Each row is a point on a landscape with many peaks, with its height.
From any point a climber steps to the highest of the 5 points nearest to it. It stops when none of these is higher. Distance is the straight distance between rows; heights are no part of it.
z210: [ 28 -20 -10   7 -34 -25   6   0  -6]  h=389
z887: [-22  -4  15  -5  -8 -16  19  -2  -9]  h=148
z398: [-35 -27  26 -30 -72 -15  -2 -37   3]  h=541
z761: [-35  15  20  -7  25   5  11   1  -4]  h=214
z968: [ 34 -15 -16  16 -15 -25  10  11  -7]  h=414
z698: [-46  20  30 -18  17  19   1 -10   6]  h=77
z362: [-25 -17  20 -14 -45 -20   8 -19  -7]  h=265
z376: [-49 -16  34 -30 -44 -12  11 -27  -3]  h=292
z962: [-52  34  35 -17  20  40 -15 -12  17]  h=586
z845: [-43  10  23 -15  16   3  12  -6  -1]  h=23
z247: [ -3 -26   7  -7 -61 -16  -2 -24  -5]  h=476
z716: [-44  -6  29 -21 -19 -10  15 -15  -3]  h=72
z906: [ 12  20 -18  20  59 -12  18  35 -10]  h=581
z631: [-64  -4  43 -40 -23  -3   9 -28   6]  h=170
z632: [ 60 -27 -32  12 -24 -11  -4   2   2]  h=270
z932: [ 66 -17 -39  16  -1 -27  13  28  -1]  h=405
z831: [ 16  23 -26  24  72 -10  12  44 -10]  h=484
z79: [  2  28 -15  20  75   4   5  37  -9]  h=508
z145: [ 43  -6 -30  19  13 -29  21  33  -6]  h=456
z873: [  7 -24   2  -4 -51 -15   2 -18  -3]  h=536
z337: [-10  17   3   7  44  -3  16  22  -8]  h=519
z344: [ 32 -37 -14   5 -50  -6 -16 -26   0]  h=431
z626: [ 82 -54 -51   9  -4  22 -20 -25   8]  h=250
z955: [-17   6  10  -2  16 -10  18   7  -8]  h=355
z484: [ 62 -46 -37   9 -25  16 -23 -30   1]  h=678
z995: [ 10  -3  -8   8   8 -23  21  21  -9]  h=425
z451: [-5 32 -8 23 70 15 -1 32 -5]  h=522
z851: [-32  47  18   3  38  47 -26   5  11]  h=463
z532: [ 67 -38 -37  11 -26   2 -16 -12   1]  h=255
z977: [-57  43  42 -32   9  51 -30 -22  26]  h=346
z796: [ 16 -35  -9  -3 -65  -2 -18 -37  -3]  h=457
z923: [-55  11  37 -24   7  11   6 -15   5]  h=182
z811: [ 40 -12 -22  16  -1 -31  18  23  -5]  h=601
z753: [ 56 -20 -30  16 -13 -21   8  15  -1]  h=407
z420: [-33  28  15  -4  37  22   0   2  -3]  h=468
z644: [ 19  -8  -7   6 -12 -25  19  10  -8]  h=386
z178: [-15  36   0  15  61  28  -7  22  -2]  h=530
z508: [ -5 -10   1   4 -14 -22  17   2  -7]  h=302
z790: [-60  29  43 -32  13  38 -11 -23  16]  h=372
z459: [ 29  -5 -14  14   0 -28  21  19  -6]  h=496
z333: [ -8 -32   4 -10 -75  -4 -14 -42  -1]  h=419
z748: [-45  67  27 -20  -6  53 -67   1  36]  h=529
z828: [-22  44   8  13  52  42 -25  18   7]  h=521
z586: [ 38   4 -31  20  38 -29  29  44  -9]  h=308
z911: [-13 -30  14 -14 -70 -11  -5 -31   0]  h=416
z430: [ 82 -37 -44  18  -9  -3 -10  -3   8]  h=195
z378: [-27  30  12   6  48  25  -4  13  -1]  h=523
z299: [ 45 -33 -24   6 -40  -4 -13 -15  -1]  h=349
z25: [ 18  11 -17  16  44 -25  23  35  -9]  h=512
z71: [-40  55  25  -9  21  52 -40  -5  19]  h=582

For each start below, name the point where the climber stops.
z923 | z962
z761 | z178
z887 | z906
z508 | z811
z845 | z178

Call two points neighbours if one is among the 5 nearest of the other. Go from one point of each pair to the other, from neighbour to neighbour, staying as high as possible. Name the lowest point that can't be avoided.
z906 and z178 | z451
z873 and z484 | z299
z398 and z811 | z210
z398 and z873 | z247
